Points on a hilly landscape, in no order, each with its height.
A climber steps from a point to the highest of its 2 nearest points, and stops where none of them is higher. Distance is the straight distance between rows; heights are no part of it.
j805 h=51.5: [-21 -15 -10 -12 -20   5  -8  41  16  20  13  32  29 -19 -16  -4  43 -28
   8  15  -5]
j441 h=55.2: [ 17 -15   2  -8 -34   3 -14  31  17  37  25  39  45 -38  17  -1   1 -11
 -14  27  11]
j322 h=44.3: [ -6  -7 -16   5  19  30  -7  28 -16  10 -25   1  18  32 -11  15  39  11
  -5 -22   5]
j263 h=27.0: [ 13  11   9  -6   4  33 -11   7 -37 -25 -14  43  40  28   3   9  39 -11
 -12 -16 -14]
j778 h=33.9: [ 10  -3  -3   2  12  39  -7  28 -46  -8 -14  19  33  37  -5  12  35  -5
 -19 -28  10]
j475 h=19.0: [-14   9  27  12  14 -18   0   4 -12 -30  35  17 -21  46 -29   9 -12  -9
  37 -29 -11]
j602 h=37.4: [ -6  17   3  51  -1 -21   9 -12 -30 -42  28 -37 -19   5  -4 -21  -5 -21
  -5 -24   5]
j205 h=21.0: [-28  15   6 -33   0  -9  31 -30  32   8 -11 -15 -31   0   2 -23  36 -22
  42  14  -4]
j789 h=59.1: [-25 -19  -7 -27 -24 -17  -7 -14  26  -2  59  14   4  11 -10 -19 -42   0
  -3  36  20]
j565 h=47.6: [ 34   8  22  14   5 -22   1 -11   8  24  -8  -9 -21 -54  33  -8 -28  29
 -15  14  -6]
j347 h=37.1: [ 16 -23  -5   1   9  32  -2  -2 -19  16 -19 -33  23   7 -12 -29  -3  14
 -35  11  38]
j33 h=58.2: [  6  -2  -5   7  30  38 -14  21  -3  33 -45  19  22  13  -5   6  40  16
  12  12   2]
j354 h=51.0: [ 14 -14 -25  38  -8 -24 -18  12   2  -5   7   3  -9 -13  -1  32 -45  20
 -15 -10 -21]
j270 h=2.2: [ 17 -32 -25  38   4 -22 -32  44   4   8  14  43   0  -8 -39  10  -5  12
  16   0 -25]
j709 h=18.5: [-12   4  26  23  11 -19  -6   1  13 -12  29  17 -21  30 -28   7 -32  14
  43 -11 -13]
j450 h=44.7: [ 29 -30 -17   8  22  17 -38   2   5  38 -45 -10  -7  -7 -29   3 -13  44
  -7  20  -9]
j332 h=35.7: [ -5  -9   2  28  -9 -10   4  19 -27 -27  46 -17   4  14  -8  -5 -16 -22
 -10 -27  18]
j790 h=50.0: [ -3 -10  17 -32 -22   7  24  23  26  14  11  -6  24 -41  45  17 -10   9
 -15 -14  22]
j163 h=10.7: [-21 -34 -17 -27   4  -2   3  -1   0  16  14 -33 -20  32 -48 -31   1 -13
   6   8  22]
j335 h=54.1: [-11  -1  15 -19 -20   4 -13  24   9   0  25  56  43  -3  -7  -8  19 -34
  18  17 -10]
j659 h=40.1: [  2  35  22  62   4 -13  -1 -16 -32 -49  28  -8  -6   7  -6 -27   1 -15
   2 -12  -1]
j207 h=45.9: [ -5   7  11 -36 -28   1  12  12  17  14  -3  -5   3 -24  51  54  -9   2
 -10 -31   3]
j830 h=1.3: [  4   8  16  73  32 -11   1   7   6  -5  -2  10  -9  -6 -43 -37  -7   0
  32  13 -10]
j351 h=59.3: [-13   7   6  32 -34 -26 -18  10  22 -19  60  30  10 -28  -6  -6 -24   4
   9  19  12]
j772 h=48.4: [  0  -3 -20 -23  -2   8  -1 -18 -21 -20 -14  -6 -10  41   6  51 -35  18
 -25 -20 -21]
j667 h=53.7: [  2  24  18   6  -7 -11   6 -30   0 -24  -4  -7 -14   0  42  46 -26  -1
   0 -30 -33]
j963 h=4.4: [ 25  -7  12  12  20  -7 -14   8 -27 -32  14  58  13  39 -29   1   7  -4
  11  -8 -11]
j814 h=51.3: [ -2 -23  -6 -40  -6  14  -2 -15 -20  -1  23 -12   3  40 -10  -4 -28  -5
 -25   0  20]
j455 h=42.6: [ 18  26  29  46  21   9   0 -24 -34 -30  10   8  10  19  -7 -40  -1 -12
   2   9  -3]
j824 h=56.7: [  7  14  31  21   2 -12  20  -5  12 -20  -4 -21  -7 -24  39  29 -30  16
   4 -44 -15]
j199 h=56.5: [ 28  -6 -37  -1 -25  -8 -35  15 -15  16  15  55  21 -22   7  20   9  -7
 -34  24 -20]
j670 h=44.9: [ 13 -36  -8 -26  11  25 -11   5 -39   6   7 -15  -3  45 -25   3 -22   3
 -12 -14  25]
j968 h=46.8: [ -2   0  -2 -24  11  38  -7  -5   3  31 -31  15  29   4  18  -9  43   8
  -1  31  16]
j797 h=3.7: [ 17 -21 -11  24  11 -18 -14  29 -30 -35  18  44  10  25 -39  -2  24 -14
  -4 -17  -7]
j726 h=49.4: [ 12 -28 -22  10  -8 -16 -16  12  15  17   6   2  -9  -1  -9  33 -58  29
  -3  -6 -10]
j286 h=41.1: [ -6  15   1 -36   2  20   2 -11  10  26 -26   0  11 -15  42   5  48   2
  -2  21  14]
j846 h=53.0: [ 18  32  35  24  12   4  25 -13  -5 -26 -27 -18   2 -38  48   9   0  12
  -2 -36 -17]
j544 h=47.7: [-14  16   5 -28 -13 -10   4 -25  -3 -36  33  19  -1  41  13  34 -28 -11
   3 -25 -17]
j696 h=51.1: [-12  28  15 -11 -27 -14  -1 -13   5 -28  12   8   4   0  37  48 -15 -19
   6 -32 -28]
j849 h=41.0: [ 28 -30  -9   8  15  30 -19  -1  -3  22 -35 -17  25  -2 -16 -20 -16  38
 -35  18  19]
j636 h=23.0: [ -6  23  20   2  -5  22  -3   4  -9 -13 -20  27  35  -5  14   3  41 -27
   9  -8 -20]
j437 h=40.8: [ -3  28   0 -18  11  21  12  -2  -1  -2 -39 -19  14 -24  63  16  42  15
 -18 -12  15]
j928 h=56.6: [ -9 -28  -3 -35 -14  -4  -4  -6  -3  -2  54  -4   6  33 -19 -22 -44  -7
 -15  18  37]
j563 h=45.0: [  1  -3  -9 -18  -3 -10   1 -17 -13 -25  22   5  -8  45  -1  37 -61  12
 -11 -21  -8]
j854 h=13.5: [  4 -12   1  21  28   4  26  47  25  34 -38 -22 -16 -40  -7   3   3  29
  18 -18  14]
j742 h=51.6: [ 19 -12 -48  11 -24   5 -22  10 -22 -12   4  29  31 -21  16  19  -1   2
 -54  13 -13]
j251 h=44.4: [ 23  28  28  47  28  -2   2 -49 -12 -20 -21 -14  -9   6  -5 -41 -15  11
  12  14 -15]
j279 h=46.7: [ 17  10  26  18  16 -16  18 -17  15   1  -7 -16 -16 -49  25 -25 -21  20
   7   9  -2]
j684 h=18.6: [-10  34  -6   1  20   4  28  29  21   9 -48 -15 -24 -35  16  -9  55  -3
  27  -8   7]
j215 h=19.9: [-23  31   4  -8  -3  -6  23  26  20   7 -31  -4  -7 -40  13  -4  62 -28
  26  -6   4]
j509 h=1.6: [  9  -6   9  39  34  -5 -10  -4   6  10  -7  23 -10   7 -47 -37  -1   6
  36  31 -19]
j614 h=12.0: [-20 -32  -9  -9  -1   6  14  23 -17  11  31 -20  -8  25 -39 -23  12 -32
  13  -6  28]
j380 h=40.0: [-34   3 -28 -10 -22   5  -4  30   4  -7 -11  -8  26 -13  20  25  60 -18
 -20 -21   5]
j186 h=33.0: [  0 -23   3 -22  -5  28  18  -1  -4  17  -7 -34  27  -2   9 -30   0  12
 -36   7  51]
j222 h=47.4: [  9  35  21  -2   8  19  26   0  -5 -14 -35 -18  13 -44  57   8  26  13
 -13 -27   1]
j662 h=53.1: [ -4  13   3  44 -20 -32 -13   6  14 -24  33   6 -16 -10   3  38 -57  23
  11 -22 -11]
j851 h=35.1: [-25   7 -37  -5 -27 -11   1  16   5  -3  -8 -18  -4 -34  33  37  44 -11
 -32 -11  -3]
j221 h=52.7: [-15   4  18 -20  -7 -30   0 -23  29  22  18   1 -35  -6   8  13 -10  -7
  33  13 -18]
j899 h=56.9: [ 27   6 -12   2 -37 -28 -31  24   2  37  29  56  22 -24   7  12  -2  -9
 -22  24 -12]
j488 h=54.4: [ -4  11  29  26 -15 -33   8  13  28 -13  27  -9 -12 -33  23  27 -44  13
  16 -28  -1]
j147 h=21.9: [-31   7  18 -34  -3  10  21 -11   4  -2   7 -10  -6  40  -2  12  18 -20
  24 -28  -6]
j171 h=18.7: [  0  15  26 -22  30  28  34 -30  16  21 -44 -14 -15  19 -12 -43  10  -2
  32  21  20]
j56 h=6.9: [ 11  -2 -12 -10   2   5 -16 -47 -16 -20  -1 -19   2  12 -13 -32 -17  -2
 -43  29  -2]
j589 h=28.6: [ -7  -4  18 -31  -2  29  33 -12  -8   9  -4 -34  15  17  21 -12   4  -2
 -15 -12  40]
j600 h=31.0: [-13 -18 -43  11 -11  -7  -7  17   4   9 -21 -23 -11 -26   9  29  18  14
 -29  -6  -3]
j908 h=6.2: [ 14  -2  -9   1  19   3 -21 -44 -10 -11 -21 -20 -17  20 -29 -27 -11  12
 -15  20 -16]
j844 h=54.2: [-31   4   8 -15 -21 -24   0  -8  26  -9  41  11 -10   3   2   9  -3 -21
  27   0 -14]
j757 h=44.2: [  6 -27 -28   6 -19  16  -3  19 -15  -6  10   3  32   7   1   8  -8   6
 -44 -12   9]
j64 h=52.8: [  7   5 -30 -14  -7 -10 -12 -33 -25 -32 -11  -3 -17  17   8  41 -34   7
 -33  22 -39]
j157 h=13.8: [-14   2   0   7   9  12  24   7 -23  -3  13 -22 -16  23 -30 -36  28 -48
  27  -3  22]
j80 h=23.8: [-18  11 -31 -18   2  -9   6 -41  11  -8 -36 -43 -41  11 -14 -23  29  -3
   2  10  -6]
j282 h=14.8: [ -9 -10 -20 -15  24   5  23  30  29  28 -37 -43 -19 -32   1 -19  11  36
   4  -1  31]
j838 h=25.0: [-18   9  26 -29  -8  25  29  -5  -5  -2   4 -14  21  24  16  -1  20 -23
   1 -22  18]
j246 h=1.8: [ 22 -23  -1  34  27  -4 -27  19   2  23  -8  37  -7   1 -42  -7  -4  16
  32  22 -29]
j404 h=55.3: [ 10  11 -22   1 -11 -21 -21 -31 -13 -25  14  19 -10   3  12  26 -42   8
 -24  32 -30]
j425 h=5.1: [ 15  -1   4   4  20   3 -16 -19 -14 -12  -4  32  -7  33 -14   9  -1   9
  16  -5 -37]
j219 h=49.5: [ 25   0   6 -12  -6  -5 -15 -27   4  30 -18   2 -11 -21  25  12 -20  18
 -19  24 -10]
j911 h=9.5: [  1 -24  -6 -25   2   3  -1 -19  -4   9  15 -55 -13  15 -39 -44 -16 -14
  -8  20  37]
j852 h=60.6: [ -8  -8   3  17 -21 -19 -16 -11  21  -8  49  19   1  -9 -11 -19 -48  20
   0  35  17]
j882 h=17.0: [  4  20  14 -18  17  18  36 -28  -5   1 -37 -49 -27  20  -1 -40  10  -3
  11  -3  30]
j324 h=20.1: [-25   4  26  -8   1  -8  16   7  -7 -15  29 -11 -11  42 -16  12  -2 -28
  31 -42  -5]
j961 h=21.2: [-22  39  29 -16 -12  -1   8   3   3  -6 -29  13   9 -24  25  10  52 -41
  25 -11 -18]
j2 h=46.5: [-31 -11 -32 -19 -13  13 -12  35  10  15  -1  12  26  -5  -1   7  63 -14
  -5   6   8]
j173 h=53.3: [  8 -16  15 -11 -22  17   7  19  19  19  12  19  48 -31  26  -3  -1  -5
 -10  13  19]
j653 h=12.5: [  8   3  22  15  22   3  30  54  19  26 -26 -17  -9 -62  16  15  -7  27
  12 -33   5]
j74 h=56.8: [ 15  24 -13   6 -23 -29 -28 -16  -5  -7  36  47  -7  -8  11  30 -43   8
  -6  28 -16]
j500 h=2.7: [ 11 -23 -21  38   1  -7 -23  45  -7  -9   5  36  18  -9 -31   6  20  -2
   1 -11 -26]
j880 h=56.4: [-15   2   4 -26  -7  -9 -13  -8   7 -11  29  45   4  14  -7   2  21 -24
  24  14 -25]
j542 h=16.7: [-14  16 -21 -15  31   7  23  24  24  17 -51 -33 -14 -13  23 -14  47  15
  13  -3  28]
j268 h=15.3: [ -5  14  10   6  14  11  39  -8 -11  -4 -15 -43 -35  24 -17 -40  16 -37
  31  -6  28]
j987 h=8.1: [ -2 -10 -16 -18  -5  -2  -3 -37 -11 -16  10 -52  -7   7 -21 -37 -17 -13
 -43  24  24]
j496 h=27.1: [-17  -4 -29 -11   5   3  -4 -16   4   8 -34 -26 -21   3   4  13  22  14
  -9   0  -6]
j749 h=19.8: [ -7  10  21 -25  17  13  30 -14  30  31 -28   2 -15 -12   0 -29  23  -7
  39  28   9]
j740 h=58.1: [  7  16  -7   4 -40 -31 -30  14   9   6  54  54  17 -26   8  12 -21  -9
  -1  24  -1]
j310 h=39.6: [  5 -30  -5  12 -16  13   7  36 -15   2  34  -2  35   8  -7 -10 -17  -9
 -24 -17  28]
j104 h=47.5: [ 18 -37 -24   1   9  -6 -33  11  12  36 -19  -1 -22   1 -30  26 -40  38
  -2   8 -18]
j566 h=5.6: [ 13  -7  -8   8  20  -3 -22 -33 -10  -8 -26  -8 -24  21 -19   8 -23  24
  -2   0 -32]
j840 h=45.4: [ 26  22  29  45  29   3  25 -26   1 -13 -31 -11  -3 -24   7 -42  -6  10
  11  10  -4]
j734 h=51.2: [ 12  -6  18 -21   2 -13 -13 -25  19  45  -7   6 -27  -4   4   6 -19  14
  18  26 -15]
j16 h=22.1: [-30   5 -14 -24  -5 -17  21 -37  22  -5  -5 -30 -36   9  -9 -25  22 -17
  19   6  -5]

Call two points neighbours if one is among the 2 nearest of the other. Go from one point of each pair to the other, from neighbour to neighbour, staying as high as possible. Name the lowest point that can't be avoided.
j880 and j33 -> j332
j852 and j824 -> j207
j33 and j824 -> j437

For each start below, name the point where the climber stops.
j219 -> j880
j854 -> j33
j563 -> j852
j147 -> j824
j653 -> j33
j199 -> j852
j961 -> j33
j849 -> j824
j790 -> j852
j670 -> j852
j500 -> j880
j614 -> j880
